Each scene shows the same named points in several views. A view is turned or mirrored, and shifted as a whole, has a little noise and may leave points out.
In the rows, zero is written as 128.

Scene 1
View 1
q_673: [135 121  70 133 115 113 116 122 138 116 153 115 165  80 137 120 137 123
 108 172]
q_782: [119 128 100 138  96 140 142 137 157 123 113  83 149 110 124 153 115 115
 127 176]
q_941: [142 129  83 123  95 103 113 133 141 108 153 106 160  63 120 124 126 121
 118 179]
q_172: [121 112  93 142 122 139 126 113 151 109 131 105 160 106 137 142 137 110
 118 176]
q_731: [116 147  11 163  97 129 156 169 128 201 110 101 152 131 148 101 110 161
  71 130]
q_507: [147 170  53 115  41  84 130 195 137 157 129  77 146  55  99 110  81 153
 108 165]
q_492: [ 93 124  68 175 121 179 175 139 157 173  79  83 148 179 154 151 119 126
  98 146]
q_270: [125 119   3 164 137 120 130 129 117 171 151 136 170 116 167  84 145 149
  62 133]
q_603: [133 128  91 128  97 118 120 133 149 110 137  98 157  81 122 136 123 117
 125 180]
q_881: [144 114  50 132 125  96  99 113 125 111 178 135 173  64 144  99 149 128
  95 169]
q_946: [128 122  24 151 125 115 126 129 122 155 151 128 167 101 153  94 138 143
  78 145]
q_182: [119 111  85 146 129 140 131 111 148 116 132 110 162 114 144 138 140 112
 113 171]
q_440: [126 140  76 135  84 123 136 153 147 140 120  85 152  96 123 134 108 129
 113 167]
View 2
q_172: [140 133 167 189  99 136 122 152 116 123 145 147 107 141 140 130 115  69
 115 111]
q_603: [136 130 161 192  96 130 128 144 131 132 149 137 133 125 124 153 121  71
 132 141]
q_507: [143 148 120 188 115 103 136  98 136 129 159 121 182 121 114 231 134 104
 167 205]
q_731: [161 179  88 171 137  87 122  92  73  85 149 145 129 191 160 213 113 125
 134 111]
q_270: [123 166  98 163 102  82 121 127  94  82 131 131 137 169 142 199 111 102
 133  36]
q_492: [185 166 128 184 144 125 115 112  56  92 156 169  75 200 181 144 106 104
 100 125]
q_182: [142 138 160 186 100 130 121 149 110 118 145 147 106 148 143 134 112  72
 115  99]
q_946: [125 157 113 170  97  92 123 133 107  95 133 130 141 155 135 191 114  93
 134  61]
q_673: [125 137 149 183  89 117 126 150 129 123 141 131 137 129 126 161 119  73
 132 102]
q_881: [102 135 142 174  75 105 127 160 140 118 130 120 155 120 112 170 120  69
 140  63]
q_782: [162 140 157 195 119 137 123 128 104 125 159 153 107 150 147 146 117  83
 121 165]
View 3
q_941: [135 151 146 170 151 168 113 100  74 129 108 127 111  88 117 116 144 119
 129 115]
q_270: [108 138 179 142 135 127  61 151 132 199 123 126 146 150  73 112  98 138
 157 125]
q_492: [117 117 125 125 159  92 143 167 134 120  94  74 171 190 129 116  76 156
  95 135]
q_881: [130 149 161 163 143 156  87 108  81 189 106 149 107  86  92 103 138 122
 158 119]
q_440: [126 146 147 160 152 155 119 119  99  99 119 101 133 130 124 129 124 127
 109 115]
q_946: [113 143 171 149 139 139  75 138 115 181 120 127 135 134  86 114 110 132
 150 120]
q_731: [ 99 139 177 141 137 133  78 161 152 127 141  90 170 191  91 138  87 142
 119 120]
q_182: [136 130 126 146 158 123 133 128  88 154  83 115 127 116 126 100 116 137
 125 132]
q_603: [138 147 134 165 159 161 132 105  76 108 102 113 116 101 132 118 137 122
 115 119]
q_172: [139 133 124 150 161 127 140 119  80 145  81 115 121 111 130 101 122 134
 123 129]
q_673: [133 144 147 161 152 152 110 114  85 155 102 129 117 101 111 108 132 127
 138 121]
q_782: [136 137 124 154 160 140 145 122  88 101  97  97 131 126 139 117 122 133
 103 124]
View 4
q_492: [112 155  87  98 106  62  55 163 179  94 133  55 146  64 153 123 173 133
 147 101]
q_507: [102 118 126 132 136 174 113 183 151 170 157 106  84  89  73  92  72 173
 145 145]
q_270: [ 68 120 111 100 110 135 105 119 143 155 109 108 215  52 127  84 173 182
 161 119]
q_731: [ 79 137 110  94 116  97  74 159 161 142 111  64 161  64 107  60 150 161
 155 140]
q_782: [128 133  96 127 119 132  95 163 165 116 166 106 115  74 143 163 124 147
 140  91]
q_603: [120 119 104 134 123 164 116 150 151 132 168 131 127  73 135 164 118 164
 145  91]
q_941: [113 112 108 138 125 181 127 144 146 147 166 141 131  74 128 158 111 173
 145  95]
q_946: [ 78 118 112 108 115 146 110 126 141 152 124 116 193  58 127 102 157 178
 156 114]
q_440: [111 129 107 122 124 139  97 167 159 136 153  98 115  77 117 124 114 158
 146 116]

In a view up to two points have been moved. Name them for each view, in the order of its rows, or write none.
view 1 | q_731
view 2 | q_782
view 3 | q_603
view 4 | q_440

Scene 2
View 1
q_609: [159 158 156 129 172 125  92 111  83 117 124 136 118 127 191 185 114 108
 127  81]
q_910: [132 117 143 109 174  99  67 116 112 102 147 124 136 151 165 132 116 110
 128  98]
q_820: [ 89 157 122  86 157 180  53 105 131 127 159 132 159 123 172 172 116 157
  64 138]
q_261: [ 83 123 119  81 161 144  39 109 145 114 169 122 165 146 154 126 116 151
  79 136]
q_900: [170 176 166 140 179 135 108 112  69 123 112 141 106 113 202 214 116 103
 133  79]
q_245: [156 155 137  97 138 115  65  81  96 118 150 154 167 163 190 122  92 132
  92  30]
q_955: [ 79 104 128  98 185 132  48 131 143 105 161 106 139 134 144 141 129 130
 106 167]
q_666: [133 158 140 106 158 141  72 101 103 122 143 141 147 136 184 165 108 131
  97  85]
q_149: [110 133 134 102 170 135  62 114 121 112 151 125 143 136 165 153 117 130
 102 123]
q_482: [ 95 156 124  86 154 172  53 102 126 126 158 135 162 130 173 164 112 155
  66 122]
q_541: [127 141 142 110 172 132  70 113 108 114 142 127 134 132 174 163 117 123
 112 107]
q_767: [169 136 149 114 154  84  77  95  87 108 141 141 143 165 185 121  99 104
 128  35]
q_714: [126 157 136 100 154 148  67 101 108 123 146 140 150 135 183 162 107 135
  90  91]
View 2
q_245: [154 108  54 183 118 164 178 181 107 125  97 131  95 127 175 159 104 109
 102 103]
q_900: [140 176  11 141 109 149 157 179 125 152  94 163  63 140 120  76 120 146
 115  58]
q_820: [153 139  98 136 125 135 149 163 197  76 136 144 149 137 186 116 151 128
 153  88]
q_609: [143 156  32 146 117 151 157 176 117 146  95 153  75 138 132  99 118 141
 112  73]
q_910: [139 108  92 129 143 153 142 151 103 148 101 139 120 136 141 135 131 151
 109 105]
q_767: [145 103  57 167 128 167 167 172  75 157  84 134  86 128 150 154 103 127
  89 106]
q_261: [149 102 128 129 144 142 140 148 165  93 130 134 168 135 185 144 151 136
 139 113]
q_955: [137 113 137  94 155 135 122 132 156 117 128 144 168 140 150 119 163 166
 137 106]
q_149: [145 123  90 132 134 145 145 157 142 120 115 143 129 137 157 124 139 142
 125  96]
q_541: [142 133  77 133 130 146 146 160 136 128 110 147 118 138 148 115 135 144
 124  90]
q_482: [154 127  94 150 121 141 156 168 185  78 130 140 145 135 193 132 141 120
 142  96]
View 3
q_245: [110 106  91 159  71  94 130 199  93 175  80  99 111 154 116 100 157 150
 122  75]
q_609: [153  69 100 117  96  74 122 182 136 163 107 135  83 146 165 100 181 108
  97 116]
q_714: [116 107 116 124 109 120 110 197 112 144 106 112  92 141 157  97 144 135
 119  93]
q_767: [141  78  97 149  67  60 142 178 102 187  93 104 122 143 104 109 164 122
 117  85]
q_820: [ 99 126 140 106 141 161  92 207 110 112 123 108  83 132 178  92 116 139
 131  93]
q_955: [132 102 175  89 149 135 103 173 111 115 158  95 126  97 136 108  91  97
 144  96]
q_541: [137  87 129 111 115 104 114 183 119 143 123 114 100 130 151 102 141 111
 119 102]
q_666: [122  99 112 124 105 110 114 195 114 149 106 117  91 142 156  99 151 130
 115  97]
q_261: [102 124 157 114 136 149 103 195  94 120 133  88 120 115 133 103  93 130
 148  79]
q_900: [159  64  92 113  97  71 121 184 144 164 106 146  69 153 180  97 192 106
  88 125]
View 4
q_149: [157 141 118 121 113 117 150 122 157 134 126 133 176 101 150 136 129 129
  97 144]
q_900: [101 137 129 159  95  98 220  80 137 101  96 107 138 135 222 118 137 102
 120 122]
q_767: [118 178 123 142 133  89 167  49 132 152 141 174 134 100 169 115 170 116
 144 152]
q_541: [140 143 119 129 113 112 165 110 151 128 121 131 167 108 166 131 134 121
 105 141]
q_666: [152 157 136 131 113  98 167  92 164 150 124 130 145 103 163 125 139 124
 100 139]
q_955: [165 127  97 108 115 141 123 163 151 124 128 142 214  95 128 152 121 138
  90 152]
q_245: [150 185 145 134 128  77 165  50 164 180 140 155 118  92 155 114 160 123
 114 148]
q_482: [192 148 143 116 107 106 151 122 192 162 123 108 155  94 139 135 118 137
  65 138]
q_261: [189 147 121 104 120 121 123 140 177 158 138 138 184  84 117 144 126 140
  79 152]
q_609: [111 147 129 151 106  98 200  79 140 116 109 123 142 123 202 119 143 108
 121 132]
q_820: [194 136 141 114 101 115 153 138 192 150 116  96 165  98 142 141 110 136
  57 135]
q_714: [160 152 138 129 109 100 168  98 170 149 122 120 145 103 160 128 133 127
  91 138]
q_910: [130 152 104 128 126 114 149 101 133 131 136 165 175 101 155 132 149 121
 126 153]

In a view up to two points have been moved. Name them for each view, in the order of its rows, or write none.
view 1 | q_609, q_482
view 2 | q_245, q_149
view 3 | q_900
view 4 | q_666
